The views of a scene show one set of named points, each view turned or mirrored, shifted and resized as a whole, with a little noise and some points left out.

Scene 1
View 1
Z_75: [-0.16  1.34 -2.60 -2.21  0.02 -2.60  1.24 -1.42 -1.91  0.66  2.30 -1.64
 -2.68  1.20  0.75 -1.03 -0.58  1.03 -0.05  1.56 -1.59 -1.92  0.30  3.03
 -1.95 -1.10 -1.70  1.45]
Z_97: [ 0.10  1.58  0.49 -3.16 -3.47 -2.10 -0.32  2.10 -1.17  0.35 -1.00 -0.24
 -2.77  0.42  2.47 -3.91 -0.25  0.97 -0.97  3.29  1.35 -0.43  2.60  1.95
 -0.44  1.28  0.64 -0.94]
Z_715: [-0.05  0.53 -1.73 -1.86 -0.89 -2.92  0.72 -1.44 -1.35  2.67  1.74 -2.72
 -0.86 -0.68  1.98 -2.15 -0.09  2.11  1.07  0.42 -0.51 -2.17  0.05  2.35
 -3.40 -0.68  0.61  1.19]
Z_681: [ 0.17  0.72  0.85 -1.33 -2.23 -1.86  1.21 -1.27 -2.19  1.09  2.63 -1.11
 -0.68  1.26  1.14 -0.63 -1.15  1.55 -1.70 -0.62 -1.11 -2.04 -0.43  4.05
 -1.75 -0.44 -2.06  0.30]
Z_242: [-0.01  0.30  2.05  0.04 -4.36  0.97 -0.33  0.66 -2.82  2.03  1.50 -1.90
  0.03  0.52  3.64 -5.47 -0.12  1.68 -1.79 -1.06 -0.51 -0.49 -0.16  4.08
 -2.48  1.30 -2.15 -2.64]
Z_602: [-0.49  0.99 -3.20 -2.58  0.90 -3.00  0.66 -1.45 -1.86 -0.29  0.97 -2.80
 -2.36  0.10  2.26 -3.44  0.15  1.55  1.44  3.19 -0.59 -2.04 -0.01  1.58
 -2.84 -0.97 -1.20  0.65]
Z_55: [ 0.98  1.65  0.51 -2.83 -1.79 -4.12  0.70  0.51 -0.50  0.33  0.78  0.50
 -2.49  0.70 -0.12  0.87 -1.92  1.82 -0.27  2.57  1.09 -2.59  2.80  2.77
 -0.09 -0.08  0.51  1.83]
Z_274: [ 0.67  1.06 -1.10  0.26 -0.86 -0.82 -0.42 -0.58 -1.78  2.46  2.23 -2.45
 -1.18 -0.63  2.36 -4.03 -0.49  2.48  1.55  0.70 -0.35 -1.92  0.65  3.70
 -3.47 -0.02 -1.71  0.67]
Z_760: [ 0.26 -0.03 -0.06 -2.56 -0.70 -3.96  0.89 -1.69 -1.15  0.67  0.98 -2.64
  0.10 -0.70  2.28 -1.95 -0.32  2.56  1.15  1.07  0.85 -2.79 -0.21  1.77
 -2.76 -0.29  0.49  0.40]
Z_649: [ 0.86  0.21 -1.46 -0.22  1.11 -3.24  0.39 -2.89 -1.39  2.53  3.13 -3.89
  0.37 -1.20  1.57 -1.62 -0.85  3.45  2.82 -0.22 -0.12 -3.92 -0.77  3.03
 -4.65 -1.26 -0.91  2.20]
Z_59: [ 0.65  2.11 -0.42 -1.52 -2.83 -1.43 -0.38  1.94 -0.76  2.74  0.47 -0.09
 -3.09  0.13  1.23 -2.67 -1.18  1.57  0.09  2.17  0.82 -0.96  3.25  3.05
 -1.31  0.74  0.66  0.89]
Z_574: [-0.17  1.79 -1.64 -2.47 -2.26 -1.50 -0.57  1.61 -1.14  1.54 -0.29 -1.18
 -3.36  0.01  2.49 -4.53 -0.10  1.21  0.38  3.35  0.67 -0.60  2.55  2.02
 -1.58  0.84  0.55 -0.12]
Z_62: [ 0.16  1.43 -1.93 -3.18  0.93 -4.10 -0.07 -0.55 -0.97 -2.18 -0.61 -1.97
 -2.87 -0.50  2.25 -3.73 -0.41  2.21  2.32  5.65  1.84 -2.76  1.58  0.70
 -1.60 -0.08 -0.94  0.74]
Z_293: [ 0.35  0.55  1.81 -1.19 -2.63 -1.01 -0.87  0.53 -1.83 -0.52 -0.27 -2.15
 -0.62 -0.65  4.15 -6.46 -0.02  2.62  0.68  2.26  1.97 -1.81  0.58  2.19
 -2.13  1.51 -1.82 -2.31]
Z_764: [-1.06  0.68 -3.00 -3.02 -1.62 -1.87  0.86 -0.52 -1.61  1.79  0.72 -2.48
 -2.24  0.24  2.85 -4.28  1.01  0.58 -0.31  1.63 -1.41 -0.23  0.03  1.78
 -2.72 -0.32  0.59 -0.28]
Z_610: [-0.17  0.57  0.89 -1.46 -3.56 -0.75  0.64  0.04 -2.50  1.30  1.50 -1.48
 -0.87  1.06  2.44 -3.27 -0.33  1.12 -2.09 -0.42 -1.19 -0.82 -0.27  3.66
 -1.73  0.45 -1.69 -1.39]
Z_191: [-0.11  1.70 -1.36 -2.57 -1.05 -2.58 -0.12  0.79 -1.11 -0.74 -0.20 -0.94
 -3.70  0.43  2.06 -3.50 -0.45  1.33  0.63  4.65  0.77 -1.57  2.46  1.90
 -1.07  0.43 -1.01  0.44]
Z_721: [ 0.62  0.70 -0.72 -2.93  0.35 -5.37  1.38 -1.96 -0.65  0.29  2.00 -1.46
 -1.10 -0.03  0.16  1.18 -1.50  2.41  1.11  1.88  0.60 -3.60  0.69  2.00
 -1.87 -1.15  0.31  2.59]
View 2
Z_97: [-2.39  1.34  1.72 -0.81  0.08  3.05  0.53 -0.89 -0.59 -1.14  0.04  0.13
  2.07 -1.94 -1.39  1.84  0.90 -1.99  0.50  1.03 -0.23 -0.46 -1.41  0.82
 -0.08 -0.57 -1.77  0.05]
Z_62: [-0.17 -0.77  2.25 -0.05  0.07  1.86  0.96 -1.03  0.19 -3.23  1.64  2.02
  1.75 -2.17 -1.95  1.30 -0.14 -2.42  0.04 -0.15 -1.90 -0.75 -0.46  0.68
 -3.00 -0.64 -1.81  0.43]
Z_760: [ 0.10  1.18  2.16 -0.40 -1.09  0.56 -0.43 -1.59  0.85 -1.53  1.98  0.87
  2.51 -0.12 -2.55 -0.80  0.36 -1.14  0.79  0.16 -1.50 -1.07 -0.96  1.32
 -1.71  0.97 -1.34 -0.10]
Z_59: [-1.66  0.59  0.74  0.15 -0.07  1.79 -0.32 -0.86  0.52 -1.13 -0.36 -0.13
  1.83 -1.19 -1.11  1.57  0.94 -0.74  0.54  1.10 -0.26 -0.92 -1.74  0.55
  0.24 -0.68 -0.41  1.14]
Z_75: [-0.78  1.51 -0.03 -0.09 -0.36 -0.35 -1.20 -0.25  0.50 -1.10  0.96  1.79
  1.12 -0.88 -1.79 -0.52 -1.44 -1.30 -0.32  0.48 -1.59 -1.10 -1.72  0.56
 -1.79  0.41 -0.98  1.48]
Z_764: [-1.89  2.50  0.32  0.29  0.05  1.17 -0.28 -0.23  0.04 -1.10  1.37  1.73
  0.89 -0.08 -2.24 -0.28  0.60 -1.06  0.28 -0.67 -0.87 -0.24 -1.52  0.27
 -1.46 -0.22 -1.40 -0.91]
Z_649: [ 1.27  0.41  0.96  0.59 -1.11 -0.87 -1.66 -1.18  1.82 -2.04  2.51  1.43
  2.75  0.97 -2.51 -1.82 -0.31  0.08  1.40 -0.22 -2.35 -1.81 -1.62  1.32
 -1.90  0.50  0.11  0.48]
Z_715: [-0.41  1.48  0.86  0.51 -0.72  0.12 -0.93 -1.02  1.17 -1.21  1.61  1.17
  1.85  0.43 -2.17 -0.92  0.57 -0.51  0.66 -0.10 -1.20 -1.11 -1.42  0.67
 -1.40  0.40 -0.70  0.13]
Z_191: [-1.28  0.22  1.37 -0.29  0.23  2.02  0.37 -0.51 -0.28 -2.12  0.59  1.43
  1.57 -2.24 -1.39  1.64 -0.21 -2.01  0.05  0.51 -1.21 -0.56 -1.25  0.61
 -1.50 -0.94 -1.50  0.66]
Z_681: [-1.15  2.53  0.62 -1.24 -0.84  0.12 -1.89 -0.84  0.24 -0.25  1.00  0.65
  2.46 -0.55 -1.88 -1.17 -1.33 -0.79  0.58  1.45 -1.41 -1.28 -2.47  1.75
 -0.05  1.18 -1.09  1.32]
Z_55: [-0.61  0.33  1.75 -0.63 -1.14  0.80 -0.66 -1.60  0.81 -0.87 -0.36 -0.20
  1.98 -2.03 -1.26  1.20 -0.21 -1.62 -0.48  2.01 -0.54 -1.39 -0.90  0.79
 -1.01  0.94 -1.33  2.75]
Z_274: [-0.55  0.93  0.09  0.42 -0.13  0.54 -1.30 -0.40  0.84 -1.73  1.25  1.20
  2.29  0.36 -1.87 -0.43  0.02  0.05  1.23  0.02 -1.52 -1.26 -2.42  1.02
 -0.57 -0.67  0.27  0.24]
Z_242: [-2.52  3.12  0.61 -1.46  0.20  2.25 -1.50 -0.37 -0.87 -0.60  1.40  0.40
  3.56  0.02 -1.87 -0.79 -0.17 -0.51  2.42  0.74 -1.44 -0.66 -3.57  2.54
  1.83 -0.49 -0.84 -1.38]
Z_610: [-2.22  3.14  0.54 -1.36 -0.07  1.45 -1.29 -0.48 -0.40 -0.28  1.13  0.64
  2.46 -0.36 -1.96 -0.72 -0.71 -0.93  1.09  1.05 -1.26 -0.78 -2.86  1.87
  0.69  0.36 -1.27 -0.15]
Z_602: [-0.60  0.48  0.56  0.20  0.30  0.86 -0.20 -0.27  0.19 -2.49  1.70  2.52
  1.03 -1.26 -2.01  0.11 -0.82 -1.44  0.04 -0.61 -1.98 -0.71 -1.44  0.34
 -2.59 -0.75 -1.18  0.24]
Z_721: [ 0.92  0.29  1.81 -0.11 -1.64 -0.51 -0.84 -1.74  1.48 -1.40  1.17  0.80
  1.96 -1.01 -2.04 -0.36 -0.43 -1.16 -0.29  1.06 -1.42 -1.79 -0.33  0.78
 -2.55  1.51 -1.26  2.23]
View 3
Z_681: [-1.30  0.49  0.31 -0.14 -0.08  2.13  2.58  0.06 -0.53  0.70  0.37 -1.11
  3.91 -0.87  1.10  0.28 -0.14 -0.88 -0.96 -1.70 -0.72  0.28  0.43 -0.24
 -0.87 -0.99  0.90  0.15]
Z_721: [ 0.65  2.14  1.22 -0.47 -1.10  1.28  3.12 -1.70  0.06  1.66 -0.24 -2.20
  1.92  1.02  0.27 -0.81  0.41  0.51 -0.56 -2.08 -1.97 -1.14  2.51  0.40
 -0.44  0.10  0.46  0.17]
Z_602: [ 0.12 -1.44  0.82  0.20 -1.32  0.65  1.53 -1.71  0.53  0.00  0.30 -0.20
  0.75  2.00  1.53  1.18  0.92  0.39 -1.01 -1.01 -0.93 -1.95  1.56  0.90
 -0.31 -0.79 -0.09  0.72]
Z_610: [-1.40 -0.66 -0.67 -0.25  0.04  2.34  2.24  0.61 -0.78  0.10  0.90  0.21
  2.98 -0.95  1.80  0.23 -0.39 -0.92 -1.62 -0.89  0.15  0.36 -0.62  0.12
 -0.84 -1.65  0.62  0.69]
Z_191: [ 0.94 -1.19 -0.31 -0.70  0.40  0.49  2.25 -0.77  0.63 -0.38  1.00  0.12
 -0.06  1.38  0.38 -0.23  0.62  0.96 -0.51  0.00 -0.23 -1.19  1.03  0.99
 -0.35 -0.07  0.40  0.95]
Z_574: [ 0.02 -0.78 -0.79 -0.59 -0.75  1.41  2.25 -0.08  0.07 -0.27  1.31  0.29
 -0.61  0.96  1.50 -1.24  0.40  0.23 -1.35 -0.06  0.13 -0.46  0.32  0.27
  0.00 -0.64  0.43  0.84]
Z_75: [-0.63 -0.36  0.73  0.54 -0.63  0.96  1.58 -1.52  0.09  0.36 -0.11 -1.36
  2.35  0.90  1.05  0.70  0.77 -0.76 -0.71 -1.83 -0.89 -0.97  1.59 -0.11
  0.20 -0.45  0.57  0.25]
Z_715: [-0.81  0.71  0.58  0.02 -2.36  2.08  2.38 -0.97 -0.28  1.02  0.52 -0.67
  0.96  0.67  2.33 -0.53  0.60 -0.51 -1.81 -1.52 -1.30 -0.78  1.16 -0.15
 -0.40 -1.11  0.00  0.32]
Z_242: [-2.26 -1.15 -0.88 -0.32 -0.56  3.10  2.54  1.50 -0.66 -0.12  1.78  1.41
  2.60 -1.47  2.27  0.37 -0.11 -0.62 -2.18 -0.14  0.13  0.64 -1.62  0.14
 -2.10 -2.30  0.72  0.97]
Z_62: [ 1.85 -0.57  0.59 -1.06 -0.47  0.34  2.60 -1.77  0.82 -0.02  0.43  0.09
 -0.36  2.39  0.55  0.15  0.55  1.81 -0.71 -0.18 -1.40 -2.31  1.93  1.95
 -0.96 -0.09 -0.19  1.30]
Z_55: [ 0.94  1.23 -0.41 -0.90  0.73  1.01  2.97 -0.36  0.27  0.87  0.51 -1.98
  1.34  0.33 -0.92 -1.77  0.48  0.50  0.20 -1.18 -0.78  0.03  1.65 -0.20
  0.12  0.64  1.29  0.26]
Z_59: [-0.37 -0.46 -1.11 -0.44 -0.28  1.54  2.34  0.40  0.41  0.17  1.54 -0.49
 -0.38  0.35  0.17 -1.69  1.24  0.22 -0.70 -0.15  0.08  0.25  0.30 -1.04
  0.00 -0.23  1.18  0.25]
Z_760: [ 0.19  1.29  0.59 -0.78 -1.72  1.84  3.34 -0.84 -0.50  1.03  0.33 -0.44
  1.21  0.69  1.92 -0.51 -0.20  0.31 -1.85 -1.34 -1.71 -1.07  1.22  1.09
 -1.11 -0.99 -0.17  0.72]
Z_293: [-0.19 -0.97 -0.45 -1.48 -0.43  2.20  3.17  0.70 -0.14 -0.20  1.77  2.08
  0.77 -0.05  1.73  0.36 -0.21  1.26 -2.00  0.65 -0.58 -0.83 -0.68  1.78
 -2.78 -1.72  0.14  1.74]
Z_97: [ 0.63 -0.94 -1.59 -1.50  0.92  1.08  2.65  0.60 -0.15 -0.49  1.46  0.48
 -0.35  0.34  0.68 -1.55 -0.26  0.54 -0.86  0.48  0.64 -0.03 -0.07  0.72
 -0.17 -0.37  0.60  1.29]
Z_274: [-1.60 -0.69  0.62  0.50 -1.98  2.40  2.25 -0.45  0.59  0.62  1.36  0.17
  1.15  0.34  1.71  0.65  1.46  0.09 -1.63 -0.62 -1.17 -0.77  0.11 -0.59
 -1.70 -1.34  0.79  0.39]
View 4
Z_574: [ 0.02 -0.73 -0.10  1.08 -0.52 -0.19 -1.69 -0.71  1.03  1.33 -2.23 -0.24
  0.36 -0.90  1.84 -0.81 -0.02  2.02 -0.95  0.59  2.13  0.38 -0.43  0.64
 -1.39 -1.92  1.86  1.64]
Z_602: [-0.51  0.44  1.12 -0.02 -0.55  1.07 -1.12 -0.22  0.05  0.70 -2.93  0.25
 -0.07 -0.93  2.84  0.83 -0.33 -0.20  0.38  1.04  1.96  1.15  0.35  0.40
 -0.87 -1.27  1.53  2.64]
Z_274: [ 0.02 -0.31 -0.43  0.05  0.39  1.18 -1.51 -0.34  1.28  2.36 -2.38  0.64
  0.09 -1.36  3.16  0.21 -0.70  1.27  1.26  0.62  3.14  1.76 -1.65  0.13
 -0.35 -0.02  0.17  2.11]
Z_721: [-1.02  2.08  0.47  0.40 -0.31  3.57 -1.50  0.94  1.08  0.41 -2.45 -1.28
  1.04 -1.54  0.15  0.26 -0.20 -0.43  1.99  1.32  2.97 -0.09 -0.31  0.26
 -0.72 -1.13 -0.28  1.96]
Z_97: [ 0.24 -1.36 -0.54  1.64 -0.55 -0.35 -0.87 -0.53  1.67  1.11 -1.50 -1.00
  0.84 -0.92  1.19 -1.63 -0.05  2.15 -1.57  0.14  2.01 -0.39 -0.18  0.69
 -1.17 -1.95  1.24  0.96]
Z_649: [-0.65  1.48  0.08 -0.46  0.06  3.36 -2.00  0.50  0.89  1.59 -2.43  0.83
  0.59 -2.24  2.31  1.17 -0.63  0.49  3.26  1.37  3.29  1.81 -1.65 -0.16
  0.42  0.40 -0.59  2.62]
Z_293: [-0.29 -1.80 -0.76  1.07 -0.31 -0.05  0.54 -0.34  1.51  1.18 -1.33  0.92
  0.99 -1.54  2.94 -1.44 -0.37  2.54 -0.79  0.06  1.73  0.74 -0.46  0.11
  1.09  0.09 -0.07  2.39]
Z_55: [-0.29  0.91 -0.16  1.17 -0.03  2.24 -1.29  0.70  2.05  0.82 -2.65 -2.50
  0.86 -0.59 -0.30 -1.20 -0.17  0.23 -0.03  0.88  3.09 -0.77 -0.52  0.67
 -1.69 -1.93 -0.14  0.87]
Z_610: [ 0.33 -1.73 -1.09  0.82 -0.08 -0.07 -0.10 -0.66  1.28  2.59 -0.21 -0.95
  0.92 -1.28  2.29  0.49 -1.16  0.60  1.08 -0.22  2.88  0.60 -1.37  0.54
 -0.50 -0.68 -0.48  0.62]
Z_764: [-0.10 -0.55  0.11  0.52 -1.17 -0.01 -1.69 -1.28 -0.04  1.49 -0.82  0.15
  0.68 -1.66  2.51  1.41 -0.52  1.13  1.17  0.49  2.01  0.98 -0.23  0.52
 -1.21 -1.71  1.85  1.56]
Z_59: [ 0.49 -0.36 -0.71  1.12  0.14  0.66 -2.22 -0.29  1.99  1.92 -2.48 -1.12
  0.20 -0.70  1.25 -1.31 -0.13  1.90 -0.49  0.54  3.03  0.25 -1.24  0.64
 -1.88 -1.82  1.15  0.96]
Z_760: [-0.89  0.66 -0.17  0.62 -0.74  2.31 -1.01  0.09  0.93  0.76 -1.20  0.14
  1.32 -2.23  1.30  0.20 -0.31  1.14  1.75  0.84  2.36  0.52 -0.38  0.07
  0.42 -0.43 -0.07  2.12]
Z_242: [ 0.47 -2.71 -1.85  0.84  0.24 -0.74  0.09 -0.92  1.77  3.23 -0.05  0.14
  0.79 -1.47  3.41 -0.06 -1.27  1.81  0.73 -0.50  2.87  1.41 -2.02  0.39
  0.26  0.13 -0.77  0.85]
Z_191: [-0.33 -0.07  0.57  0.75 -0.45  0.48 -0.73 -0.12  1.01  0.59 -2.89 -0.52
  0.23 -0.38  1.80 -0.82 -0.07  0.81 -1.27  0.60  1.99  0.19  0.38  0.57
 -1.13 -1.79  1.40  2.01]

In a view up to two points have been moved. Name them for each view, in the order of its rows, or write none.
view 1 => Z_602
view 2 => Z_274
view 3 => Z_574
view 4 => none
